Each row is a point on a landscape with many valleys, with its height.
A ball rolls from a point to the lowest of its 5 nearest points, and stops where none of them is lower. Distance is the straight distance between rows; heights are no part of it.
varev height 378: -36	-6	-12	-15	0	19	28	10	6	-28	-8	25	9	3	6	-5	2	13	-21	-12	0	5	8	10	-4	4	-2
Tava height 100: -14	0	-1	-6	-13	-5	9	13	4	-5	4	15	10	-1	-9	2	7	-5	13	8	-5	-11	3	5	-4	6	-6
Fiso height 278: 23	-4	27	5	1	-28	-21	7	0	9	18	-1	0	-12	-14	20	-7	-12	35	18	-8	1	-15	5	2	5	1
kote height 379: -73	-9	5	-25	-3	-28	31	12	-1	-14	6	63	29	9	-9	-11	6	-27	9	9	-23	10	10	6	23	28	20
div height 107: -17	1	32	0	-7	-33	0	16	-5	5	18	19	19	-2	-13	16	7	-27	30	22	-16	-4	-20	1	26	12	9
Fad height 188: 41	-7	17	9	2	-18	-30	-13	2	27	11	-20	-5	-9	-9	13	-8	-1	27	8	-1	11	-11	9	0	-3	-7
dag height 364: -65	-4	0	-22	-4	-18	25	13	-3	-17	-4	48	18	5	1	-6	6	-13	-3	-7	-16	-2	13	10	14	8	8
Tef height 436: -51	-6	-7	-18	8	25	33	10	4	-32	-12	34	9	6	8	-4	-3	14	-29	-17	3	8	8	9	-1	2	2
Nal height 365: -57	-1	2	-20	-7	-22	22	13	-6	-12	0	44	21	6	-4	-6	8	-16	2	0	-17	-4	9	8	14	9	8
velip height 376: -27	-4	-12	-13	-7	8	20	12	7	-19	-3	20	11	1	1	-3	8	7	-10	-5	-1	-1	7	10	-5	4	-3
domu height 181: -24	8	-21	-3	19	62	24	-2	-18	-17	-26	-6	-19	19	15	-31	-28	29	-51	-22	6	2	20	0	-8	-24	0
sur height 195: -31	10	-20	-5	21	56	27	-3	-16	-22	-21	2	-13	20	13	-27	-23	26	-47	-19	5	9	19	2	-5	-13	5
lege height 273: 26	-2	22	5	2	-21	-22	3	2	13	16	-3	-3	-10	-14	17	-7	-7	35	15	-6	4	-11	7	0	6	-1
buda height 136: 4	8	-22	5	6	31	5	-7	1	-12	-18	-25	-15	6	18	-17	0	18	-35	-12	6	-8	9	-6	-3	-10	2
nipan height 109: 13	8	-22	10	0	20	1	-10	4	-1	-12	-23	-12	3	13	-12	8	14	-21	-7	9	-6	8	-8	-2	-3	-2
magez height 416: 53	1	-21	11	4	24	-26	-15	5	13	-12	-46	-33	-4	15	0	-7	9	-17	-23	25	-12	8	-24	-34	-13	-4
vizu height 145: -18	6	-21	-5	8	35	19	-3	-3	-24	-13	-3	-4	12	12	-18	-5	20	-36	-10	4	9	11	5	0	-3	6
noru height 452: -54	-8	-4	-19	2	9	30	13	3	-25	-10	39	12	2	5	-3	2	5	-18	-17	-4	1	9	10	4	1	0
gosop height 369: -62	-6	-2	-21	-2	-9	27	13	-1	-19	-9	45	16	4	4	-5	5	-6	-10	-11	-12	-3	11	11	10	4	3
Rabu height 374: 41	4	-15	14	4	13	-14	-18	2	17	-9	-36	-22	-5	11	0	3	5	-11	-12	21	-10	1	-22	-17	-10	-8
muv height 172: -26	-3	-15	-11	-1	19	23	6	7	-25	-5	16	8	5	6	-7	4	14	-20	-8	0	7	9	9	-4	4	1
vel height 373: -69	-4	2	-23	-5	-25	27	12	-6	-13	1	54	23	8	-4	-10	7	-21	4	3	-21	4	12	8	20	18	14
Baf height 337: 13	0	2	4	-6	-1	-5	0	8	13	6	-4	-1	-2	-10	2	4	3	18	11	2	-1	4	5	-5	9	-8
supos height 185: -35	0	4	-12	-12	-15	13	17	-3	-7	3	29	18	1	-10	0	8	-13	9	7	-11	-13	0	6	6	4	-1
Noveg height 191: 28	3	-11	15	0	8	-7	-17	5	21	-4	-24	-12	-2	6	-2	8	7	-2	-3	13	-2	4	-10	-4	-4	-8
Pari height 443: -60	-2	7	-21	-9	-30	23	12	-6	-7	8	48	29	9	-10	-7	8	-27	10	11	-20	4	3	7	22	19	16
firus height 116: 9	5	-17	9	-3	15	3	-9	6	2	-6	-17	-8	2	9	-9	10	14	-13	-2	8	-1	9	-1	0	3	-1
Vevu height 114: 32	-14	40	12	-2	-61	-28	10	4	3	29	5	15	-21	-4	31	5	-25	37	20	-18	13	-31	-1	14	2	13
lugur height 101: 16	-10	41	11	-1	-52	-18	13	2	5	28	11	12	-18	-5	31	5	-26	36	21	-17	7	-29	-1	23	6	13
givet height 149: 20	4	-13	12	-4	8	-3	-13	7	15	-3	-20	-10	0	4	-5	10	10	-1	0	10	0	6	-6	-1	1	-6
gudok height 187: 40	2	-11	15	2	6	-12	-19	1	24	-4	-31	-15	-6	8	-1	5	5	-4	-6	18	-5	0	-17	-10	-7	-10
Fesi height 119: -27	3	17	-8	-10	-24	7	16	-7	1	12	24	20	0	-13	7	7	-23	21	17	-14	-9	-9	3	17	8	2
zupok height 173: -15	9	-20	-3	13	44	15	-5	-8	-21	-21	-12	-13	13	14	-23	-12	24	-44	-14	4	3	12	1	-2	-14	5
zonos height 137: 37	0	-7	15	0	2	-14	-20	1	27	-2	-27	-12	-4	4	1	5	4	3	-3	16	0	-2	-11	-6	-6	-10
Figam height 117: -18	0	-18	-8	-1	22	20	3	7	-23	-6	7	5	7	6	-9	4	16	-22	-7	2	8	9	8	-4	5	3
mufe height 105: 49	-8	11	12	0	-13	-32	-22	1	33	6	-28	-5	-6	-5	10	-6	0	19	3	6	10	-14	1	-1	-10	-13
Bapap height 317: -29	-2	-7	-12	-10	-1	16	15	4	-14	0	22	13	-1	-3	-3	8	0	-1	-2	-5	-7	6	10	-4	4	-4
Sodu height 58: 58	-1	-7	14	3	2	-25	-24	-2	28	-3	-38	-15	-4	4	6	-3	0	0	-9	22	-1	-8	-22	-19	-14	-12
Nefaz height 113: -24	3	29	-3	-8	-33	3	16	-5	4	17	21	22	0	-13	13	8	-28	27	24	-17	-4	-17	3	29	13	8
sab height 47: 59	1	-18	13	4	13	-27	-20	1	19	-8	-44	-26	-5	9	3	-7	4	-10	-18	24	-9	2	-26	-32	-15	-4
ruk height 205: 18	3	-10	10	-5	6	-2	-10	7	14	0	-15	-7	0	0	-3	8	9	5	2	8	1	7	0	-2	5	-6
karud height 125: 21	5	-15	13	-2	11	-3	-14	6	12	-7	-26	-11	0	9	-6	11	9	-9	-5	11	-3	6	-9	-3	-2	-4
Ven height 267: 3	8	-21	3	8	41	3	-5	-4	-15	-23	-28	-19	8	16	-20	-7	20	-41	-15	7	-11	8	-8	-6	-16	0
deza height 97: 14	-6	40	8	1	-45	-17	11	-1	3	25	9	10	-14	-7	30	1	-24	35	21	-15	3	-27	-1	18	6	9
Lasi height 52: 55	-2	-6	16	3	-1	-24	-25	-3	29	-2	-35	-13	-6	2	5	-2	1	2	-7	20	0	-10	-20	-14	-14	-12
mez height 82: 62	-1	-11	13	3	4	-27	-24	-3	26	-4	-39	-19	-4	4	4	-6	1	-3	-12	24	-4	-7	-25	-24	-16	-10
sete height 182: -23	9	-21	-6	16	44	21	-5	-10	-24	-19	-6	-11	16	12	-24	-14	23	-44	-15	3	9	14	2	-2	-12	5
pati height 161: 29	-2	11	7	-1	-10	-19	-8	4	23	10	-13	-6	-6	-11	10	-3	0	26	9	2	6	-3	7	-2	4	-7
nad height 157: -8	4	11	-3	-8	-12	1	14	1	1	9	12	8	-3	-15	7	4	-10	24	13	-6	-12	-4	4	1	6	-6
kebil height 160: -15	-1	-9	-8	-11	6	14	9	8	-10	0	14	10	1	-4	-3	9	6	0	0	0	-3	6	9	-7	6	-3
giv height 302: 15	-1	13	3	-4	-10	-11	5	5	12	12	0	-1	-6	-13	12	-2	-5	28	15	-2	-1	-5	6	-2	8	-6
Zote height 274: 52	-9	21	11	-1	-24	-40	-17	3	28	10	-27	-3	-11	-9	14	-9	-3	25	6	-1	13	-15	8	1	-10	-8
rima height 171: 41	-11	37	10	0	-52	-36	6	3	4	27	-2	6	-19	-8	28	-3	-19	36	19	-16	12	-27	3	6	1	11
vuv height 89: 5	-4	38	7	-1	-40	-11	14	-2	4	22	11	11	-12	-10	27	4	-25	33	21	-15	1	-26	-2	21	8	8
gemov height 408: -36	1	-15	-11	14	38	30	2	-1	-33	-12	16	1	12	9	-13	-8	20	-36	-13	6	16	11	6	-4	2	5
dokor height 445: -63	-8	-1	-21	5	9	32	14	2	-27	-13	45	12	5	8	-2	3	5	-19	-19	-5	3	10	11	7	2	1
vem height 139: 35	-3	11	9	-1	-11	-22	-11	3	26	9	-18	-7	-7	-8	11	-4	1	26	8	4	7	-5	6	-1	1	-8
Pudev height 156: 20	2	-6	10	-5	2	-6	-9	6	17	3	-14	-6	-2	-2	-1	7	6	12	5	7	1	5	1	-2	5	-8
Zagek height 301: 46	-10	31	8	1	-40	-41	-1	4	10	20	-14	1	-15	-12	21	-9	-10	37	15	-13	12	-20	10	0	-1	6
gebas height 176: -15	8	-21	-2	15	53	16	-4	-13	-18	-25	-15	-16	15	16	-26	-18	25	-48	-18	7	-1	13	-1	-6	-20	0
kun height 180: -26	9	-21	-4	21	58	24	-4	-17	-20	-23	-4	-17	19	14	-30	-25	27	-49	-21	5	4	18	0	-5	-20	1
kes height 140: 43	-7	14	10	1	-14	-29	-17	2	30	8	-23	-5	-8	-8	12	-5	0	23	6	4	10	-10	5	0	-4	-9
Bif height 130: -7	2	3	-4	-11	-5	3	12	5	1	6	11	7	-3	-12	4	6	-5	18	10	-3	-10	1	6	-4	8	-6
zefu height 243: 44	-8	21	9	1	-23	-35	-10	3	24	13	-19	-3	-10	-11	16	-9	-4	30	11	-5	12	-13	10	1	-3	-5
Zotuf height 370: -33	6	-18	-7	17	45	28	-2	-8	-28	-16	8	-5	16	11	-20	-14	23	-41	-14	6	16	14	3	-4	-4	7
koga height 391: -42	9	-18	-4	24	58	33	-1	-17	-25	-19	12	-13	23	12	-28	-26	26	-46	-22	7	12	22	1	-6	-8	6
neli height 59: 58	-7	4	13	2	-8	-31	-27	-1	33	3	-35	-6	-7	-2	8	-6	-1	9	-3	16	8	-17	-12	-8	-15	-14
sape height 179: -9	8	-21	-2	14	51	11	-3	-11	-18	-25	-20	-17	12	16	-25	-16	25	-47	-17	7	-4	11	-2	-6	-22	0
gebel height 123: 24	0	3	8	-3	-3	-11	-8	6	21	6	-13	-6	-4	-8	5	2	3	22	8	5	4	1	5	-1	5	-7
Ler height 375: 21	7	-21	8	6	38	-7	-6	3	-7	-22	-36	-26	0	18	-12	-5	18	-34	-17	14	-18	7	-15	-14	-15	-2
Faku height 280: 29	-5	27	6	2	-29	-26	3	2	11	18	-5	-2	-12	-13	21	-9	-11	34	17	-9	6	-16	7	2	4	1
toli height 252: 4	2	5	0	-8	-5	-2	7	7	7	8	5	3	-3	-12	5	4	-1	22	11	-1	-5	0	5	-4	8	-6
Vip height 126: -24	0	-2	-11	-13	-6	12	16	2	-7	3	21	14	-1	-8	0	9	-7	9	4	-7	-11	4	6	-1	5	-5
negi height 99: 32	-1	-1	12	-1	-2	-15	-15	4	27	3	-20	-9	-5	-2	4	3	4	13	4	10	4	0	-2	-1	-1	-10
Zomez height 265: 39	4	-20	12	5	21	-14	-14	4	10	-14	-39	-27	-4	15	-3	0	9	-19	-17	20	-15	4	-24	-22	-12	-4
pem height 579: -44	-4	-5	-17	-8	-2	23	16	2	-19	-4	34	14	1	-1	-3	8	-2	-8	-8	-7	-6	6	11	1	2	-1
Vudo height 115: -3	2	-15	-2	-7	13	11	0	9	-8	-2	-2	2	4	2	-9	10	13	-7	0	3	1	8	6	-3	8	-1
dapu height 311: 8	0	18	2	-4	-15	-8	11	1	7	12	5	2	-7	-16	13	-1	-11	30	16	-6	-6	-7	4	0	9	-4
zit height 190: 34	-8	32	8	2	-40	-30	6	1	7	22	-4	2	-14	-11	25	-8	-16	36	19	-12	8	-21	5	3	4	7
Viled height 106: -4	9	-21	3	3	28	11	-7	1	-15	-13	-15	-7	8	13	-16	3	19	-31	-8	4	2	10	0	-1	-4	4
mil height 235: 74	1	-21	9	2	12	-40	-22	2	23	-5	-51	-28	1	7	3	-13	5	-7	-21	30	-3	2	-24	-39	-18	-6
mobir height 552: -43	-7	-8	-17	-1	12	27	12	5	-26	-9	31	12	3	4	-2	3	8	-18	-13	-2	3	8	11	-3	2	-1
vago height 186: -3	8	-21	0	11	47	7	-5	-7	-18	-25	-24	-17	9	16	-23	-12	23	-46	-16	6	-8	10	-4	-6	-19	0
Ges height 266: 14	3	-5	7	-7	3	-3	-5	8	13	3	-9	-4	-1	-4	0	8	7	11	5	6	1	6	3	-2	8	-7
sen height 380: -38	-3	-3	-15	-10	-9	18	15	0	-14	-2	31	16	1	-4	-3	8	-6	0	-3	-8	-10	5	9	1	2	-2
sotiz height 146: 12	8	-22	8	4	27	0	-9	1	-8	-18	-30	-16	4	17	-14	2	17	-31	-12	9	-10	8	-10	-4	-10	1
gasiz height 112: 17	7	-17	11	-2	14	0	-11	6	6	-8	-22	-11	1	11	-8	11	13	-15	-5	9	-4	7	-8	-2	-1	-3
Dudar height 94: -6	3	-19	-1	-4	20	13	-3	7	-15	-7	-4	1	6	6	-11	7	15	-18	-3	4	4	11	6	-3	6	2
rakib height 236: -43	1	3	-14	-11	-20	16	16	-6	-6	3	32	20	4	-8	-3	9	-18	9	5	-14	-11	1	7	11	6	2
niri height 102: 2	8	-21	6	0	24	6	-8	5	-9	-13	-20	-10	6	14	-14	6	17	-27	-8	7	-2	9	-3	0	-3	2
videf height 65: 47	-1	-7	15	3	1	-19	-22	-2	28	-3	-32	-14	-6	4	4	1	2	1	-7	19	-1	-6	-19	-12	-12	-12
dupo height 31: -30	3	-18	-9	13	38	28	0	-2	-30	-12	8	-2	13	10	-15	-9	20	-38	-13	5	15	12	6	-3	-1	7
togin height 110: -23	4	22	-5	-9	-25	4	17	-6	3	13	20	17	1	-13	10	7	-25	23	19	-14	-10	-12	2	18	9	3
Ledeb height 230: 15	0	8	4	-4	-6	-10	1	6	13	9	-3	-2	-5	-11	9	1	0	26	11	0	0	0	6	-3	8	-6
mutu height 57: 56	-4	1	14	3	-6	-27	-26	-2	33	1	-35	-8	-6	-1	7	-4	1	7	-4	17	5	-13	-15	-10	-14	-13
vul height 189: -1	9	-21	2	8	39	6	-5	-4	-15	-22	-24	-15	7	16	-19	-6	20	-42	-14	6	-8	10	-5	-4	-15	1
tulet height 184: -41	1	22	-10	-11	-31	10	14	-6	1	16	32	29	6	-14	2	8	-30	22	21	-20	-1	-10	5	30	17	12
nazaf height 88: -3	-3	38	5	-2	-39	-8	14	-2	5	22	15	15	-9	-9	24	4	-26	33	22	-16	-1	-24	-2	25	10	9
kavo height 357: -54	-3	-2	-19	-8	-18	22	14	-5	-13	-2	41	18	3	-2	-5	9	-13	-1	-3	-14	-6	8	10	9	5	5
Poko height 124: 70	0	-14	12	4	6	-34	-24	-2	24	-4	-46	-21	-3	5	5	-11	1	-4	-14	26	-3	-7	-26	-34	-19	-9
Doda height 206: -7	0	-12	-4	-10	10	11	5	10	-8	0	6	7	1	-1	-4	10	9	-1	1	1	0	8	7	-5	8	-3
gure height 177: -30	-1	-2	-13	-12	-7	14	16	1	-10	1	26	14	-1	-7	-1	10	-6	5	2	-7	-10	4	8	1	3	-3
sir height 118: -9	7	-22	0	3	29	13	-4	1	-20	-11	-11	-5	11	11	-17	1	19	-32	-10	5	5	10	3	0	-3	5
dunu height 344: -37	-6	-11	-14	3	24	29	8	4	-30	-8	24	8	4	6	-6	-1	15	-25	-12	2	9	9	9	-4	4	1
vasil height 367: -64	-3	1	-22	-5	-22	24	12	-6	-12	-1	49	22	7	-3	-8	8	-18	1	-1	-19	-1	10	9	17	12	11
kor height 399: -37	-1	-14	-13	8	31	30	5	3	-32	-9	21	6	9	8	-9	-4	17	-30	-13	4	13	10	9	-3	2	4
fikar height 356: 47	1	-21	12	6	25	-22	-12	4	10	-14	-43	-31	-4	15	-2	-5	11	-19	-21	23	-14	6	-23	-29	-13	-3
savas height 325: -50	0	5	-17	-10	-24	18	13	-8	-6	4	39	23	6	-7	-5	8	-21	8	5	-17	-6	3	8	15	8	7
Muvut height 726: -42	-6	-7	-17	-5	3	24	13	4	-23	-5	31	14	0	1	-2	6	3	-12	-9	-5	-2	7	10	-1	2	-2
Gev height 390: -66	-5	8	-22	-7	-30	26	11	-4	-10	6	54	28	9	-10	-10	8	-27	10	10	-22	6	7	7	22	22	17
pak height 451: -43	-3	-10	-14	11	31	32	7	2	-32	-10	26	6	9	7	-7	-5	17	-31	-14	3	13	8	7	-3	4	4
peti height 71: 44	-5	2	13	1	-4	-21	-22	1	32	3	-28	-9	-6	-1	6	0	1	12	0	13	5	-8	-7	-5	-7	-13
ditid height 304: 9	0	25	2	-2	-22	-12	12	0	6	16	6	3	-9	-15	18	-2	-15	32	18	-8	-4	-13	2	4	7	-1
Kiv height 371: -49	-2	-1	-18	-9	-14	20	15	-4	-14	-2	37	18	2	-3	-4	9	-10	-1	-3	-11	-8	6	10	7	2	2
Teg height 150: 43	-16	38	12	-3	-62	-36	8	5	3	31	0	12	-22	-5	29	3	-24	36	20	-19	13	-29	0	9	-1	13
Dorol height 151: -36	4	12	-10	-11	-24	11	15	-8	-2	9	29	21	3	-12	1	7	-22	16	13	-15	-10	-4	4	15	8	3
dep height 155: 28	7	-20	12	5	25	-9	-11	4	3	-16	-36	-23	-2	16	-7	1	13	-26	-13	15	-16	7	-20	-14	-11	-2
zome height 50: 27	0	-2	10	-3	0	-12	-12	4	24	4	-16	-8	-4	-3	2	3	4	14	4	8	4	1	0	-2	3	-9
pusav height 264: 54	1	-15	13	5	9	-23	-20	1	22	-6	-39	-23	-5	10	2	-3	3	-8	-15	24	-8	-2	-26	-26	-14	-8
las height 166: 18	-5	31	5	2	-35	-19	10	0	6	19	3	3	-13	-12	25	-5	-18	35	19	-12	1	-20	2	7	7	3
vez height 152: -4	9	-22	1	9	41	9	-5	-6	-18	-21	-22	-14	10	17	-20	-7	22	-42	-13	5	-4	10	-3	-2	-15	3
Pomi height 281: 14	-1	28	5	0	-27	-16	10	-1	8	17	5	2	-10	-14	20	-4	-15	34	18	-9	-2	-14	3	5	8	1
valu height 92: -9	-1	36	3	-4	-37	-5	15	-3	5	21	15	15	-7	-10	22	6	-27	32	22	-16	-1	-23	0	26	12	10
vobu height 200: -1	2	20	0	-4	-19	-5	14	-1	5	13	10	6	-6	-14	14	-1	-14	29	17	-7	-9	-10	2	4	7	-2
mesu height 164: 27	5	-14	15	1	10	-6	-15	3	15	-7	-27	-15	-2	10	-5	8	8	-9	-6	16	-6	4	-14	-6	-5	-6
zulot height 319: -46	-2	1	-17	-10	-16	18	15	-4	-10	1	36	19	2	-5	-4	9	-14	2	1	-14	-9	5	9	9	5	2
sud height 93: -2	5	-20	3	-3	21	10	-5	5	-12	-8	-11	-3	6	10	-13	7	17	-22	-5	6	3	10	3	-1	3	2
luk height 242: 35	-6	20	7	1	-20	-28	-6	4	20	14	-12	-5	-10	-12	16	-9	-3	31	12	-4	9	-11	9	0	2	-4
rolet height 148: 8	4	-14	8	-6	11	4	-7	7	4	-2	-12	-4	2	3	-7	10	11	-4	-1	6	1	9	1	-2	6	-4
pana height 335: 66	2	-20	11	4	15	-34	-20	1	20	-8	-48	-29	-2	9	2	-10	6	-9	-20	28	-6	3	-26	-37	-17	-5
nupob height 368: -73	-4	2	-23	-1	-21	29	11	-3	-17	-3	57	20	8	-1	-10	6	-16	-1	-4	-20	2	16	9	18	16	14
tupu height 121: 21	8	-20	12	2	22	-4	-12	3	3	-14	-31	-18	0	15	-9	5	12	-24	-12	12	-12	6	-15	-7	-8	-2
rofim height 153: 31	0	-6	15	-1	2	-11	-17	4	26	-1	-23	-9	-4	3	1	5	5	7	0	12	1	1	-6	-3	-2	-9
mam height 223: 46	-11	33	8	0	-49	-41	2	4	6	24	-9	5	-18	-9	24	-6	-15	36	16	-16	13	-24	7	2	1	9
ziban height 441: -53	-8	-6	-18	6	18	33	12	4	-29	-12	37	9	5	7	-3	1	12	-24	-18	-1	6	7	10	2	2	1
nak height 479: -55	-1	8	-19	-9	-28	19	13	-8	-5	8	43	27	8	-12	-7	8	-26	12	12	-19	0	1	7	22	15	13
Gadu height 68: 47	-5	4	14	1	-6	-25	-23	1	34	4	-28	-8	-6	-3	8	-3	1	13	1	12	6	-9	-5	-3	-10	-13
pagap height 321: 49	-9	25	9	0	-29	-42	-11	4	21	14	-21	-2	-11	-10	18	-11	-4	29	9	-7	13	-17	11	1	-5	-3
koses height 174: 17	5	-12	10	-4	9	0	-10	8	11	-2	-17	-7	0	3	-5	10	10	-1	0	9	0	8	-3	-2	4	-5
vado height 183: 8	-1	30	3	-1	-28	-13	13	-1	5	18	7	6	-10	-14	22	-1	-18	33	19	-11	-4	-18	1	9	7	2
bovu height 447: -48	0	13	-15	-12	-29	16	14	-7	-1	11	38	28	8	-12	-4	10	-28	16	17	-18	-2	-4	6	25	16	13
tal height 231: -27	2	-18	-9	7	32	25	2	2	-29	-10	9	2	10	8	-12	-3	19	-31	-12	3	13	10	8	-4	2	6
Let height 211: 25	-2	17	7	0	-15	-19	0	3	17	13	-7	-3	-8	-13	14	-5	-4	31	12	-3	4	-7	8	-2	6	-5
bek height 91: -5	4	-17	0	-5	16	11	-2	9	-10	-5	-3	2	6	5	-9	8	14	-13	-2	3	3	9	6	-3	6	-1
namod height 56: -10	1	-5	-6	-13	0	8	12	7	-4	3	12	9	-1	-7	1	8	1	9	6	-1	-7	5	7	-6	7	-5
zuzu height 372: -77	-6	4	-23	0	-25	31	11	-2	-18	-1	63	23	10	-3	-12	6	-20	1	0	-21	7	15	6	20	22	18
nikis height 212: 28	6	-21	10	5	32	-12	-9	6	0	-20	-38	-27	-3	17	-8	-2	15	-28	-17	18	-18	7	-20	-18	-13	-3
kis height 247: 38	-8	30	6	3	-36	-33	1	3	9	21	-7	-2	-14	-12	23	-9	-11	36	16	-13	10	-18	8	2	3	4
Mul height 238: 33	4	-15	14	2	12	-8	-17	3	17	-9	-31	-19	-4	12	-3	6	8	-11	-8	17	-9	3	-18	-11	-7	-7
Nepud height 98: 41	-5	7	11	1	-10	-24	-17	2	32	5	-23	-6	-5	-6	8	-3	1	21	4	8	8	-9	2	-2	-4	-11
nar height 328: 44	-8	27	7	2	-33	-38	-6	4	16	17	-15	-1	-12	-10	19	-10	-8	32	12	-10	13	-17	10	1	-1	2
rav height 366: -69	-5	-1	-22	0	-13	28	13	-3	-20	-8	50	15	6	3	-6	6	-9	-8	-11	-15	0	14	12	15	8	9
fil height 55: 62	-5	0	13	2	-5	-31	-27	-2	30	1	-38	-10	-5	0	8	-6	-1	5	-6	20	3	-15	-19	-16	-17	-13
Bet height 170: -22	8	-21	-6	13	39	20	-4	-6	-26	-16	-4	-7	13	13	-22	-10	22	-41	-12	4	10	12	4	-2	-7	7
mumur height 411: 47	3	-17	12	5	14	-20	-17	2	16	-10	-40	-25	-5	12	0	-1	6	-14	-16	22	-11	2	-24	-25	-13	-6
fopul height 128: 24	7	-19	13	3	18	-6	-12	4	6	-13	-31	-19	-1	13	-9	6	11	-20	-11	14	-11	5	-15	-8	-8	-4
dotun height 120: -5	8	-21	2	5	33	10	-7	-1	-16	-17	-17	-8	9	15	-18	0	18	-36	-10	5	0	10	-2	0	-8	4
Beb height 90: 44	-1	-4	15	2	-1	-19	-23	0	32	-1	-29	-10	-4	2	2	1	2	7	-3	17	2	-5	-12	-7	-9	-13
pibaz height 51: -2	0	32	4	-3	-32	-8	14	-4	4	18	12	11	-8	-12	22	2	-24	32	21	-14	-4	-21	0	17	9	5
saso height 133: 33	-11	35	9	2	-47	-30	8	2	3	25	0	5	-16	-9	27	-3	-19	36	19	-16	8	-26	1	8	4	9
poso height 62: -42	5	-14	-7	22	50	35	1	-11	-31	-15	18	-5	19	10	-20	-18	24	-41	-17	7	16	16	2	-5	-1	7
babi height 70: 0	4	-17	3	-6	16	9	-4	8	-7	-4	-8	-2	4	5	-9	10	14	-12	-1	5	2	10	4	-2	5	-1
mep height 69: -10	1	26	-1	-5	-28	-3	16	-4	3	16	14	13	-5	-13	16	3	-23	29	21	-12	-8	-16	-1	14	8	3
gopu height 129: 25	-7	36	6	2	-42	-24	8	-1	5	22	3	6	-16	-11	27	-4	-19	35	19	-14	5	-24	2	7	4	8
tav height 122: 21	7	-18	13	0	15	-4	-13	4	6	-11	-28	-16	0	14	-8	8	11	-16	-8	13	-8	6	-14	-4	-5	-3
movuk height 227: -34	9	-22	-3	22	62	29	-2	-20	-19	-23	3	-18	22	15	-32	-28	29	-49	-22	6	6	24	0	-8	-20	0
sobat height 138: -18	3	11	-6	-11	-16	6	16	-2	-1	8	20	13	-2	-12	5	6	-15	19	12	-8	-14	-3	2	4	5	-3
Vugil height 403: -50	0	8	-16	-11	-28	18	13	-9	-4	8	39	26	8	-11	-5	9	-26	13	12	-18	-4	1	6	20	13	11
zos height 482: -47	-3	-10	-12	13	36	34	6	0	-33	-12	28	4	11	9	-8	-8	18	-33	-17	6	15	11	5	-4	3	4
nir height 108: 28	-11	40	11	0	-54	-26	10	1	3	27	5	11	-20	-7	32	2	-24	36	20	-17	10	-29	0	15	4	13
fufi height 471: 8	8	-20	3	7	44	0	-4	0	-14	-23	-31	-21	6	17	-19	-8	22	-42	-17	10	-14	9	-10	-10	-18	-2
gilu height 131: -25	3	10	-7	-13	-18	7	19	-5	-3	7	23	15	-1	-12	4	7	-18	18	11	-10	-13	-4	3	8	8	-1
suzos height 104: 11	-3	35	6	1	-39	-16	12	-2	3	22	7	9	-12	-9	26	-1	-23	34	20	-14	0	-24	0	14	8	6
Pido height 158: -35	3	8	-11	-12	-20	12	16	-6	-3	6	27	20	2	-11	0	9	-19	14	11	-14	-12	-2	6	11	5	1
Pid height 127: -33	4	23	-8	-11	-30	8	16	-7	2	14	27	25	4	-14	6	9	-29	23	21	-18	-4	-12	4	27	13	9
ruve height 74: 69	0	-9	12	3	2	-34	-25	-3	27	-2	-43	-17	-3	2	6	-10	1	-1	-11	25	0	-10	-25	-27	-17	-10
kop height 397: -39	10	-22	-2	24	66	33	-2	-21	-18	-25	7	-19	24	14	-33	-32	30	-49	-25	7	5	28	-1	-10	-17	0
Rila height 219: 3	4	-14	3	-7	11	7	-2	10	1	0	-4	0	2	0	-6	10	11	-1	2	3	0	9	5	-3	7	-4
vas height 377: 14	1	19	3	-2	-15	-13	7	2	10	13	2	0	-8	-14	15	-3	-8	31	16	-5	-3	-7	5	-1	8	-5
pusob height 213: -1	2	-2	-2	-11	0	4	8	8	1	5	6	4	-1	-9	2	7	2	13	7	0	-6	5	6	-6	8	-6
numo height 241: -43	2	11	-12	-11	-27	15	15	-8	-4	8	33	24	5	-12	-1	9	-25	14	13	-16	-6	-4	6	18	10	7
Sulon height 178: -21	9	-21	-5	17	55	19	-4	-16	-20	-23	-8	-17	16	15	-27	-21	26	-48	-18	4	3	16	0	-6	-20	1
setir height 248: 30	-4	20	5	2	-20	-24	-1	2	16	15	-8	-4	-10	-14	15	-8	-5	32	13	-5	6	-10	8	0	5	-3
Kisev height 277: 8	2	-11	6	-7	7	2	-4	9	6	0	-8	-2	0	-1	-4	9	10	5	3	5	1	9	3	-4	7	-4
zagu height 396: -51	-5	-4	-21	-5	-8	24	15	-2	-18	-5	39	17	3	1	-4	7	-5	-7	-9	-10	-5	8	11	6	2	0

Where does a ball stop that starts at each point below?
Ven: babi
Gev: pibaz
Zomez: babi
zuzu: pibaz
kote: pibaz
dokor: pibaz
fufi: babi
